Points on a hilly landscape, in no order, each with its height.
A climber steps from a point to the highest of its 2 nearest points, and stops where none of them is higher. Distance is the straight distance between rows; heights are no part of it.
Luv: [108 175 158 115 112 125 117 105 143  65  88 125 115  95  99 118 145 105
 131 117 190]  height 491
faku: [ 36 158  77 139 126  77 151 123 136  81 109 156 125 123 106 118 123 113
 115 198 137]  height 282
zotag: [180 133 156 120 129 124 145 101 131  82  83 106 112  55 162 147 115  79
 156  78 208]  height 498
mes: [153 169 181 106 117 136 129 190 156 178 166 127 160 111 104 141 133 142
 127  80 102]  height 538
Nonis: [162 125 159 116 103 116  83 170  90 148 185  86 157 146 124 178  87 189
  99  91 101]  height 675
Pob: [ 79  90 173 177 141 159 143 124 148 128 134  91 104 133 161 129 131  78
 141 133 100]  height 146
kasek: [116 138 144 180 164 160 133 185  96 188 148 105 145 105 183 148 134 155
  90 100 152]  height 391
bon: [156 117 182 127 145 171 131 119 124 139 118  94 109  87 150  75 142 126
  93 119 129]  height 201
fud: [132 115 158 144 167 171 141 180  99 132 172  84 151 120 103 176 152 114
 134  78 127]  height 102
momen: [158 124  85 131 134  85 109 102 141 124  85 102 121 174 106 125 168 184
 121 120 128]  height 501
neniv: [118 121 143 126  97 148 115 148 147 119 151 123 171  97  99  81 132 111
  84 143 168]  height 308
bipor: [145 118  77 130 146 123 155  55  71  90  96 167  88  72 167 136 108  87
 176 120 144]  height 529
fos: [163 111 150 109 147 149 145 127 170 146  96 171 129  79 127 105 170  86
 157 126 142]  height 72
voz: [ 65 131 123 119 115 190  72  88  97 134 121 148 118 103 104 131 129 125
 122 104 143]  height 412
kabol: [136 128  95  85  80  59  93 165 115 107 160 116 143 129  66 175  86 151
 111 120  64]  height 322
nevat: [114 125 156 141 141 156 139 138 110 179 124 155  99 103 172  91  92 153
 140  89 160]  height 54
Fek: [157 171 125 112 115  87 161 121 123  90 174 159 114 185  72 150 115 169
 145 130 112]  height 504
tatu: [151 167 138 120 115  97 162 110 164  95  82 151 146 127 119  86 164 117
 155 144 124]  height 62
valuz: [169 128 128 186 177 144 170 124  87 152  80  71 164  75 211 112 134 133
 115 102 135]  height 379
Nam: [126 160 115 135  93 106 145  95 118 125  46 148 146 146 138  59 124  84
 135 138 131]  height 50
nufe: [155 122 110 152 114 134 183 139 128 113  86  93 118  56 189 159  79  41
 136 139 151]  height 426
tasoz: [180 118 142 157 172 163 172 177 148 146 144 123 125 133 157 159 172 127
 148 148 132]  height 132
Vek: [133 151  68 116 114  96 132  45 130  69  92  96 114  40 161 131  80 102
 126 147 168]  height 409
bobe: [135 109 145 185 147 109 154 111 123 108  52 117 146 109 123 126 127 175
 156 152 132]  height 375
pino: [165  75 156 141 146  89 151 156 111 120 153  86 123 159 125 126 151 130
 135 130 184]  height 256
gosa: [127 148 116 134 153 193 109  93 120 118  77 110 124  96 193  74  95 100
 103 100 141]  height 345
muva: [147 141 134  99  87 162 129 117 101 118 108 108 117 104 152  46 144 101
  76 130 144]  height 210
sesud: [117 108  86 134  87 122 129 113 131  99 143  55 104 142 110 129 133 137
  89 143 134]  height 522
tozas: [107 147 129 137  72 101 104 108 133 129 155 151 104 142 103 163 138 157
 147 136 151]  height 220
Duza: [152 136 133 111 143 156  86 123 122 124 152 118 115 211 119 142 131 147
 109 131 100]  height 535
lepo: [145 139 187  87  87 115  96 187 146 113 188 127 150 136  95 175  95  97
  98 139  63]  height 254
Dogu: [128  97 150 116 123 132 105  98 114 121 111 121 114 106 122 116 163  85
 173  55 168]  height 550
nal: [121 132 104  81  77 126 138 140 129 139 155 137 135 111 140 107 172 111
 150  97 177]  height 248
nafi: [156 114  94 117 161 154 125 128 119 145 118 119 127 136 201 100 134  95
 151  59 165]  height 73
fefi: [ 67  99 134 136 103 168 101  96 120 114 157 130  85  87  52 145 107 119
 113 127 124]  height 387
fevi: [150 118 133 206 120  99 149 140 189 165 135  88 155 157 174 116 145 105
 135 106 123]  height 574
bedu: [157 119 138 169 145 159 171 100 110 113  69  92 185  69 156 108 129 155
 133 129 132]  height 371
bune: [119 155  71 104 112 177 131 135 130 130 121 147 137 122 187 104 148 106
 124 150 135]  height 599
Dunag: [101 126 115  90 115  48 100 111 114 107 146 148  91 144  77 150 150 145
 128 136 143]  height 186
Dopo: [149 118 132 115 100 132 150 119 152 161 126 176  96  98 147  81 152  82
 138 130 106]  height 79
gavi: [128  98  88  99 155 108 124  91 125 133  58 136 101  54 179 125  64  41
 126 138 149]  height 399
ziteg: [131 145 153  84 154 160 110 166 132 111 148  87 156 129  86 117 111 191
  89  99 128]  height 519
ser: [131 114 122  96 148  83 136 120 144 104  99 173  79  97 114 119 163 104
 119 176 162]  height 370
sigu: [117 136 160 137 127 105 155 155 157 106 123  57 129 107 171  93 116  58
 110  77 180]  height 633
gezur: [172 120 166 101 144 118  48 159 139 159 155 146 148 170 164 173 105 140
 111 148  69]  height 414
vam: [121 122 173  49 106  79  93 150 130 132 132 153 129 111  92 120 103 188
 119 154 114]  height 118
dinit: [165 132 111  76  76  91  67 180 127 108 171 109 151 155  79 170 113 107
  79 141  74]  height 287
tilum: [ 69  97  93 112 113 137 113 138 143 155 155  95 145 132 162 118 111 161
 120 143 100]  height 301
kirus: [119 132 145 127 171 186 110 105 170  98 118  88 151 155 138  99 142 102
 108 113 130]  height 317
toti: [136 107 125  67 113 104  96 165 105 116 191 138 136 181 128 156 147 135
 143 146 144]  height 65
zir: [ 43 178  60  86 138 114 116 126 101 116 142 173 120 145 118 144 120 167
 126 175  68]  height 221
femiz: [159 125 179 171 128 133 206 159 137 147 144 111 131  54 137 124 139 132
 148  85 154]  height 185
rorif: [131 122 163  82 113 128 108 123 151 168 146 147 122 115 130  87 113 197
 119 139  95]  height 98
fad: [132 155 157 122 154 173 114 184 156 184 174 121 170 119 123 149 115 159
  78 102  71]  height 578
Gena: [172 112 102 136 107 103 156  98 127  83 167 137 124 159  72 126 128 143
 114 165 118]  height 724
nem: [140 146 141 123 147 139 145 118 159  88  89 144 140  97 135  80  79  65
 135  83 160]  height 373
sudig: [135 105  88  94 141  74 114 112 134  94  89 132 124 113 155  81 166  89
 115 166 168]  height 416
pubo: [151 124 157 155 174 136 136 166 158 193 120 114 115  56 131 127 174 106
  99  79 153]  height 192
donu: [127 146 102 108  94 123  98 159 135 142  97 119 111 157 115 142 167 113
  87 136 166]  height 203
nobem: [151  91  89 102 126 137 113 100 100 128 104 108  51  93 183 109 136  57
 118 120 155]  height 420
ranag: [103 135 148 108 127 119 110 136 200 143 119 132 117 145  69 113 140 118
 133  92  98]  height 474
lasus: [118 129  70 135 127 158 173 152 114 140 106 126 175 140 179  96 136  97
 152 139 151]  height 539
gini: [166 154 165 146  72 145 142 121 147 136 160 119  91 157 127 108 138 124
 103 119 146]  height 466
fugi: [108 143 128 113 155 126 131 196 155 122 137  77 157 121 133 113 111 199
 109 121 133]  height 579
Rapak: [165 102 175 118 162 131 102 155 139 167 199 153 170 165 143 146 131 142
 123 144  51]  height 395
roz: [133 121  69 151 126 111 127  72  92 108 112 153  86 127 104  90  82  99
  92 120 160]  height 433
reka: [139 143 197 156 147 119 152 116 123 171 145 127 148 142 189  81 160 162
 145 111 132]  height 392
Sunag: [127 143 128 120 152 107  76 104 145 112 148 226 153 144  57 190 116 137
 135 157 102]  height 155
Nama: [139 103 111 108 126 105  79 164 126 118 120 133 153 145  50 222 121 141
 120 143 117]  height 125
boke: [103 162  61 157 107 122 150  76 120  78 110 149 103 122  88 139 129  99
 154 105 130]  height 344
zab: [141 192 187 112 112 158 140 130 118 101 150 148 122 178 122 117 127 128
 137 127 132]  height 389
Falog: [ 58 165  94 147 169  56 127  84 104  83 134 143  80 127 136 130 134 100
 113 189 141]  height 259
binos: [111  87  58 149 149 158  99  83 129 117 171 126 121 192 139 145 132 104
 138 120 122]  height 458
soso: [127 117 118 176  99 161 143 106 112 137 129 125 154 138 180 143 147 119
 118 189 166]  height 212
sava: [ 94 102 150 113 126 180  72 113  97 180 159 131 137 123 152 112 147 135
 133  84 136]  height 434
dasir: [127 166 104 145 121 102 186  85 124  77  89 149  78  74  92 125 120 111
 158 120 132]  height 326
ver: [110 135  98 159  96 127 152 129 160 115 124 129 168 113 117  84  93 104
  98 151 146]  height 329
Kur: [109 123 132 124  81  80 157  66  88 137 124 172  82 119 136  96 128 160
 141 182 104]  height 353
fuvab: [166 102 141 121 156 122 133 105 110  99  77 113 140  83 123 125 161 124
 164  82 188]  height 520
timak: [ 61 122 132  92 134 131 140  96  83 105 106 141  51 129 126 114 106 118
 173 120 109]  height 441
vagu: [119 131 123  93 169 146 115  88 124  78 117 133 117 125  93 133 152 206
 137 134 107]  height 460
Mir: [100 134 172  94 102  99  74 149 191 157 144 112 157 126  82 124 124 143
 116 124  62]  height 439
zefen: [114 136  90 148  86  84 156  33 117  82 106 133 101  50 148  87 104 114
 113 165 130]  height 401
Toda: [127 156  89  98 108 116  88 141 105 110  83 140 106 115  69 170 181 144
  94 155 154]  height 176
Rop: [130 123  80 146 131 104 133 101 107  68 148 120  88 150  98 145 144 135
  78 167 125]  height 589
Fik: [155  85 168 152 154 120 159 139 101 103 149 110 108 125 167 111 110 114
 120 146 190]  height 264
Zerav: [ 78 199 154 104 105 119  92 107 105  94 142 179 149 175 105 139  96 173
 120 157 125]  height 242
kavod: [120 139 179  94  82  77  66 156 154 146 143  77 153 161 137 171 108 167
 123 124  59]  height 405
vita: [105 126 181 143 105 138 132 173  75 137 134 118 111 159  85 155  79 147
 131 152 119]  height 528
rara: [147 144  73 101 126 122  95 158 113 123 117 157 119 143  41 180 123 143
  94 133 146]  height 147
Noz: [166 149 167 159 123 120 184 162 117 149 140  97 177  58 157 136 183 155
 125 110 176]  height 179
Pofo: [141 137 155 186 193 162 154 132 146 151  99 105 190  90 191 148 174  59
 119 100 128]  height 138
Veb: [112 146 116 142 117 174 135 116 130 122 168 188 117 145 117 138 100 109
 120 173 129]  height 249
Mezar: [ 69 107 185 120 125 121 128 109 113 118 132 111  82 159 154  81 113 129
 173  98 126]  height 388
Kemel: [135  94 134  90 144  85 101  99 106 118  97 147 126 170  59  82 139 138
  99 141 104]  height 357
dori: [156 101 175 148 203 137 138 165 145 193 163 142 166 140 146 154 159 127
 143 127  59]  height 382
tef: [140 153 125 160 139 136 165 197 160 142 136 113 191 143 109 129 106 183
 125 150 129]  height 666
Kufun: [140 114 132 184 123 126 159 140 106 189  97 137 136 123 152  87  87 130
 147  78 158]  height 51
Sotek: [118 103 182 147 122 152 145 136 152 143 160 103 129 123 135 113 123 151
 108 179  65]  height 327
bida: [109 127 179 170 165 164 140 156 173 154 106 108 144 109 168 128 157  79
 136 134 100]  height 141
kolil: [165 129 155  89 142 146  56 134 120 111 151 150 104 189 102 183 106 129
 101 171  86]  height 463
nagi: [172 108  95 181 130 134 168 100 161 103 132  58 160  80 152 130 136 109
 141 111 159]  height 442
gezu: [128 124 114 126 137 128  94 163 156 177 124 166 115 121 117 150  99 171
 131 148 153]  height 580
nuveb: [156  86 135 138 156 153 116 108 130 102 168 111 150 171  83 133 112 154
 105 150 109]  height 586
Niv: [155  94 111 143 157 141 161  78  64 101  82 139  78 122 151 133 129 119
 183  96 133]  height 560
dav: [141 137 145 192 168 191 143 137 109 164  92  96 135 103 172 143 114 139
 108 103 158]  height 385
Perit: [132 114 108 151 132 153 175  98 127  97 102 153 164  89 107  93 113  93
 132 152 122]  height 347
gav: [110 164 101 118 113 118 162 179 130 128 115 136 147 164  92 117  88 161
 130 139 122]  height 527
kunik: [ 89 109 141 167 112 106 163  94 127  98 101 133 135 122  84 130  96 159
 170 165 135]  height 402
vabik: [121 142 127 115 133 216 138 155 100 160 154 141 144 117 167  90 142 105
 113 138 109]  height 684
togag: [ 93 135 137 153 120 145 117 102 149 135 130 134 111 191 159 121 138  75
 128 135 116]  height 159
rav: [145 139 140 154 129 176 133 115 162 133 167 194 144 165 126 172 114 145
 156 158 108]  height 223
Gul: [156 123  95 153 131 143 193 187 173 144 135  97 107 122 118 131 150 117
 146 121 108]  height 127
kore: [117 124 150  84 137 120 131 149 167 117 153 116 144  89 139 120 177 158
 165  91 178]  height 276
Zuri: [111 137 119 160  79 138 111 107 172  96 139  74 155 148 101 135 130 167
 106 141 142]  height 524
riz: [129 124  91 126 155 104 125  68 142  69  82 125 124 117 127  92  93  64
 107 108 177]  height 400
ratu: [128  96 134 131 103  94 132 159 137 121 155 108 151 160 107 105 130 138
 109 114 175]  height 277
kidem: [127 164  58 106 103  75 115 129  90 154 128 171 108 143 112 137 160 152
 101 193  97]  height 76
viko: [109 180 203 118 133 158 141 181 117 155 134 119 151 164 151 113 137 124
 118 126 120]  height 341
Kotip: [150 127 159 153  49 131 127 154 155 178 196 136 129 129 129 137 160 100
 114 141 122]  height 506
Kufiz: [147 137 150 159 102 122 142 140 108 191 125 127 164 127 106  67 108 139
  89  97 130]  height 46
Migag: [122  97 119 150 117  84 146 129 170 126 143  72 139 163 186 111 163  82
 133 135 161]  height 625
Sise: [ 59 110 175 149 132 152 136 154 132 147 138 117 168 119  84 153 116 132
 164 105 106]  height 348
dufi: [116 141 143 155 193 126 139 149 146 162 186  85 146 124 172 138 183 157
 104  41 134]  height 407
mobi: [137 115 163 120 158 160 128 152 135 171 155 105 104  52 122  94 141 139
  98  60 145]  height 196
zasud: [207 122 159 159 178 151 153 129 133 151 108 117 135 108 195 137 192  87
 139 122 133]  height 135
zam: [108 111 117 115 169 130 143 206 105 133 126 114 169 193 128 128 122 142
 159 106 150]  height 96
zabiz: [148 123 150 174 173 142 171 136 160 143 105 110 163  34 131 116 126 123
 121  65 162]  height 189
Nof: [ 78 154 109 128 168  72 120  54 129  86 156 170  67 130  96 129 142 105
 123 180  92]  height 239
zat: [123 137 194 130  86 112  96 133 118 141 155 104 150 199 137 152  94 174
 115 161  77]  height 374
gir: [165 122  69 125 100  99 127 151 167 143 133 131  90 156 100 158 150 141
 118 158  66]  height 109
Vum: [100 128 133 138 135 166 115  93 150 137  65 122 126 100 178 106 119 125
 111 140 107]  height 334
guf: [ 63 108  70 101 128 105  81 123 125 117 136 110 119 170 155 129 133 154
 111 172 124]  height 279
gezul: [ 95 133  79  88 123  46 111 120 118  94 153 153 120 177 110 107 160  91
 110 164 153]  height 140
sopa: [157 109  89 147 144 168 135 124 100 130 107 159  90 113  96  98 102 107
 104 121 168]  height 462
Nitem: [112 191 109  78 100 106  78 134 121  97 171 174 136 143 112 213  97 132
 138 149  70]  height 343
lam: [137 125  67 109  76 103 127 140 101 155 154 157 109 125  99 190 139 154
 120 185  75]  height 95
Nipig: [117 137 137 141 122 122 103 140 141 137  90 132 124 186 154 157 173  87
 128 167 168]  height 180
zoru: [168 113 138 134 141 171 121 109  95 133 150 110 102 176 169 124 167 126
 119 112 127]  height 482
tesag: [121 116 148 189 111 138 143  97 128 134  95 102 160 132 206 131 119  83
 157 148 150]  height 205
zag: [ 84 175 115 140 147 170 142 122 150  95 116 188 101 126  81 147  99 129
 124 162 112]  height 283
lefu: [ 90 167 152 120 109 139 154 137 122  88 126 119 119 111  66 141 117 143
 157  89 169]  height 562
ronun: [ 53 145  74 138  94 115 126 140 140 104 102 131 154 111  94 113 122 101
  98 165 168]  height 307
zol: [139 111 126 110 142 116 141 164 148 110  99 179 132 121 123 128 170 137
 137 205 133]  height 323
dil: [101 131 104 128  78 150  82 118 153 130 154 113 161 115  76 152 121 169
  90 125 115]  height 577
kega: [128 115 174 137 134 125 144 124  95 116  91 139 119 136 141  95 108 113
 130 155 174]  height 278
vuvu: [160 136 142 104  53 114 101 145 147 139 200 163 107 160 113 169  96 107
 117 165  66]  height 224
pesot: [114 120 150 150 119 112 136 122  88 151 104 127  87 154  69 116  83 168
 104 135 113]  height 461
mep: [116 131  99 168  80 165 136 142 109 144 126 145 129 166 140 156 130 136
 124 189 116]  height 222
lof: [ 92 108 178 128 114 132  96 123 130 145 148 124 142 140 138 155 123 176
 123 193  62]  height 346
Tulag: [ 79 187 110  98  81  98  87 112 101 125 141 184 126 135  91 176 107 174
 127 128 121]  height 265
budar: [124 119 141 132 135 135 116 103 185 136 153 134 145 128 110 138 159 129
 163 107  98]  height 523
nasam: [ 65  93 112 120 124 107 135 136 141 117 123 157 118  97  65 147  86 148
 154 176  97]  height 450
nodi: [129 130 154 128 140 168 158 113 112  73 123 109 120 136  83 131 122 125
 149  84 132]  height 648
gaput: [ 97 116 147 147 169 151 116 144 132 156 137 130 103 157 188 117  78 155
 121 125 168]  height 59
Sonov: [134 146 121 136 102 111 193 113 129 110 100 131 102  85 149 138 150 144
 190 109 147]  height 309
las: [183 141 120 167 136 172 156 142 136 120 182  89 152 115 131 116 164 102
  93  91 145]  height 469
Mov: [124 147 144 131 115 137 141 137 126 163  72 120 160 132 103  55 131 102
 124  98 110]  height 42
Suke: [185 130  99 152 160 123 118 133 164 137 103 104 143 191 145 125 166 147
 124  93 145]  height 449
Zadip: [123 100  93 120 125  91 146 104 100  93  88 110 141 117 188 112 131  69
 161 145 182]  height 451
gok: [119 136 114  85 169 142 110 144 110  79 101 132 156 166  96 149 146 158
 133 174 102]  height 393
muzi: [122 107  47 151 149 105  96  71 107 121 111 137  94 171 142 137 159  81
 122 134 138]  height 508
lev: [132 123 124  78 132 130  78 129 133 123 170 194 163 161  73 141 103 132
 111 132 122]  height 116
kef: [157  80 156 173 160 153 171  96 143 142 126 157 166 106 133  85 110  97
 135 141 107]  height 333
goko: [ 99 155 146  63 120 145 113 124 129 101 172 155 104 144 103 174 126 146
 156 137  75]  height 435
bazus: [128 132 167 123 111 159  86 152 115 149 185 145 118 136 125 143 122 110
 137  88 167]  height 459
Rizo: [141 113 146  71 119 158 115 135 138 165 153 169 100  98 133  79 156 140
 128 122  95]  height 88
zemum: [ 67  91 141 114 119 129 127 150 121 145 110  86 161 104 106 140 137 180
 176 110 132]  height 331
pere: [143 145 139 102 101  87 111 215 133 138 137 119 131 122  77 186  57 160
 122 119  75]  height 360
nepaf: [170 110 117  72 135 127 105 139 120 120 176 153 178 164 101 122 167 125
 121 130 143]  height 85
fifaf: [128 101 104 132 161 132 104 122 122 130 122 135  85 175 161 114 102 125
 132  74 177]  height 66
bov: [116 141 101 157 142 136 141  67 131  54  92 149 150 134 107 132 108  93
 130 132 148]  height 372
ked: [153 115 160 153 156 147 162 106  92 120  86 113  67 136 119 121 107  95
 151  71 143]  height 605
kigur: [158 139  66 134  99 116 155 115 145 109  83  92 119  61 188 119  80  92
 109 158 164]  height 418
gulof: [157  57  81 108 129 128 134 116 100 139 111  95  78 115 135 116 168  81
 130 125 125]  height 436
Kifo: [153 101 128 139 144 113 108 160 105 126 133 113 139 187  54 182 127 132
 139  90 118]  height 112
Zeda: [149 130 152  70  94  62  92 107 116 111 152 144  91 121  70 152 117 195
 102 164 130]  height 148
duvo: [192 114 122  85 141  94 131  97 106  88  78 127 136  90 178 125 106  66
 148 124 184]  height 477
zer: [ 99 139 111 111 154  47  78 104 143 119 159 206 100 127  63 205 113 153
 124 177 101]  height 191
rafin: [142 111 110  96 109 135  94 175 127 154 194 187 165 150 141 211  79 139
 171 108  93]  height 198
zatug: [103 167 126  97  98 110 137 189 138 115 114 124 116 154  98 170  91 181
 124 160  77]  height 419
nunot: [132 134 101 128 101 148 131 114  92 156 117 137 124 125 114 112 144 168
 164  93 120]  height 452
furab: [136 126 122 110 191 130 176 194 111 135 100 114 155 141 150  93 137 126
 150  90 130]  height 84
Sido: [168 136 122 145 102 117 162 170 142 156 139  90 133 164  92 144 149 144
 122 114  61]  height 120
fazu: [129  82 124 141 161 126 129 175  96 142 153  88 177 166 108 176 128 149
 136  93 106]  height 105
rales: [146 146 118 136 126 193 129 145 125 171 163 141 152 145 138 118 111 149
 108 125  80]  height 620
Fiki: [151 143 163 103 122 138  90 163 141 170 203 144 175 113 120 149 139 138
 112  57 151]  height 494
zira: [ 55  96 130 132 126 145 144 165 113 132 113  94 146 111 159 129 120 161
 154 162 126]  height 315
fefil: [ 65 135 107 149 164 152 123  99 150 127  79 161 105 116 131 124 104 107
 133 163  99]  height 316
somup: [147 143 134 156 117 132 151 144 156 163  77 171  98  95 113 135 105 163
 140 145 155]  height 530
Neb: [ 88  96 113 140 127 108 106 140 161 163 111 170 140 138  89 138 111 169
 136 173 107]  height 512
vem: [123 162 145 119  38  99 101 132 128 162 164 177  87 156 100 170 119 120
 114 158 112]  height 195
tir: [136 131 131 173  85 103 114 134 188 169 173 103 161 122 147 117 171 142
 116 135 130]  height 540
Batab: [152 111 127 186 136 169 173  99 114 109 180  85 145  97 164 115 127 129
 120  73 147]  height 454
fotur: [113 122 111 110 133 122 147  86 176 110 128 142  74 109 117 127 160 139
 167 130  84]  height 581
gemo: [183 105 131 145 152 150 147  86 149 161  93 117 135  49 217  98 109  73
 123 127 129]  height 403
Begok: [114 121 124  86 147 125 142  85 129  96 170 136  83 138 116 143 137 182
 179 131  82]  height 517
zoko: [137 127 147 124 123 109 131 133 118 146 106  98 124  81 143  72 141  74
 127  54 173]  height 587
deta: [ 95 136 109 120 172  85  94  80 155  91 148 179  73 102  70 161 139 159
 131 178  78]  height 218
futi: [158 134 140 152 195 128 115 130 155 157 123  90 150 139 170 125 170 140
 107  70 162]  height 423
Kiv: [143 147 125 121  94 164  73 148 124 135 177  99 148 139  95 182  95 163
 104  96  71]  height 632
geb: [109 167 149 124 113 139 123 105 100 100 106 134 139 184 116 114 131 151
 130 150 161]  height 320
lagif: [131 141 164 134 119 126 144 122 117 187 126 112 162 137 141 104 161 201
 168 102 108]  height 417
zez: [ 91 147 122  80  80 141  90 143 151 152 145 131 167 115  86 117 144 130
 125 146  76]  height 497
ragal: [133  80 132 117 130 151 113 121 117 139 157 102  61 135 123 139 163 126
 133 135 121]  height 457
gar: [136 122 154  98  80 113 112 194  45 148 131 125 114 162  95 176 108 143
 128 126 101]  height 627
bodi: [134 169 194 135 137 158 132 164 150 169 181 123 150 136 191 113 169 131
 114 113 126]  height 367
sakal: [ 97 140 119 138 117  74 148  56 119  87 112 153  91  92 120  77 110 167
 108 187 106]  height 384
Pigon: [162 118  94 165 128 161 128 114 156 131 115 137  86 106 161 138 118 103
 113 135 174]  height 485
lakin: [117 119 149 107 181 169 138 135 147  99 104  92 161 167 121 125 159 126
 128 168 100]  height 342
Gom: [ 67 114 113 143 120 152 104  56 105 135  80 158 140  94 114  92 115 121
 155  98 140]  height 390
num: [133 120  76 122 125 136 134 116  61 111 102 130 107 163 114 141 148 131
 169  98 141]  height 500
dinam: [174  94 157 119  87 126 113 172  68 159 189 130 152 158 120 175 115 149
 115 149 101]  height 744
piz: [100 149  86 108 155 131 141  73  89  88  91 137  49  94 154 107 101  68
 144 130 108]  height 496
zamef: [ 81 139 139 140 116 107 137 144 162 103 127  67 137 158 183  92 119  94
 139 108 156]  height 721
zivu: [ 92 147  90 105 152 136  92  93 108 112 147 166  80 168 118 104 103 146
 119  95 154]  height 52
Zonif: [193 129 112 175 155 128 183 122 160 104 100  83 139  74 183 152  79  76
 137  93 154]  height 432
nuga: [ 97  90 151 177 148 134 159 151 128 135 122 142 165 138 100 133  84 147
 166 130 144]  height 369
Vip: [141 117 148 115 171 135 174 181 127 131 155  71 182  67 145 116 199 125
 127  92 140]  height 171
zetum: [159 105 126 113 132 137 125  80 106 149  91  98  92  55 204 126  85  60
 143  96 120]  height 408
reri: [106 130  81 151 151  73 102  76 126 104  58 112  87 167  98 126 153 120
 118 131 125]  height 595
Mozok: [ 86 149  63  90 127 113  86 124 101 102 141 123 119 161 128 162 118 198
 106 173  92]  height 253
fipu: [146 100 118  79  94 111 102 112  92 140 159 157 111 163 161 114 149 167
 134 152 137]  height 47
Norim: [165 155 147 162 140 175 160 134 137 136  79 153  76  95 163 133 100 134
 125 161 173]  height 502
bep: [151 130 122 121 180 121 162 165 138 165 100 103 146 107 213  69 136  94
 130  88 141]  height 78
mag: [127 118 144 142 134 139 121 153 140 155 184 164 121 175 146 193  95 155
 171 123 112]  height 209
sos: [ 88 103 116 117 122  93 122 112  86 131  78 130 122 154  88  83  99 145
 113 143 117]  height 406
Lodo: [175 132 166 170 125 117 125  70 122 131  69 124 149 114 205 148 133  64
 155 125 183]  height 200
gepe: [150 148  96 159 135 163 159 158 133 141 152 133 188 139 158 100 151 123
 131  87 151]  height 495
kure: [125 161 152 141 160 153 153 113 137 123  92 107 166  99 184  67  64  79
 127  87 139]  height 358
didub: [138 148 112 103  71 115 114 122  98 122  95 122 115 108 146  98 173 128
 118 115 179]  height 225
zugud: [134 138 162 115 125 101 155 105 158 115 118  98 131  97 188 113 159 138
 179 113 168]  height 294
kogut: [110 147  79 108 144  96 119 120 136 109 125 195 148 196 115 109 153  87
 133 160 112]  height 92
lodif: [179  98 100  88 135  80 119 144 137 143 107 127 107 161  84 101 156 167
 112 117 121]  height 437
kib: [173 120 179 167 171 135 165 181 157 154 150 133 153 110  83 161 135 133
 148 124  68]  height 368

Where does a climber stop that starts at each point below?
toti | ver
Kufun | donu
lam | donu
tesag | riz
sakal | vabik

Call two points neighbours if one is among the 2 nearest of the other. Go from one point of each pair to the other, from neighbour to neighbour, staying as high as possible. Name the lowest point that can't be avoided.
dinam and Gena | sesud
fotur and Gena | Mir
vabik and tef | ziteg
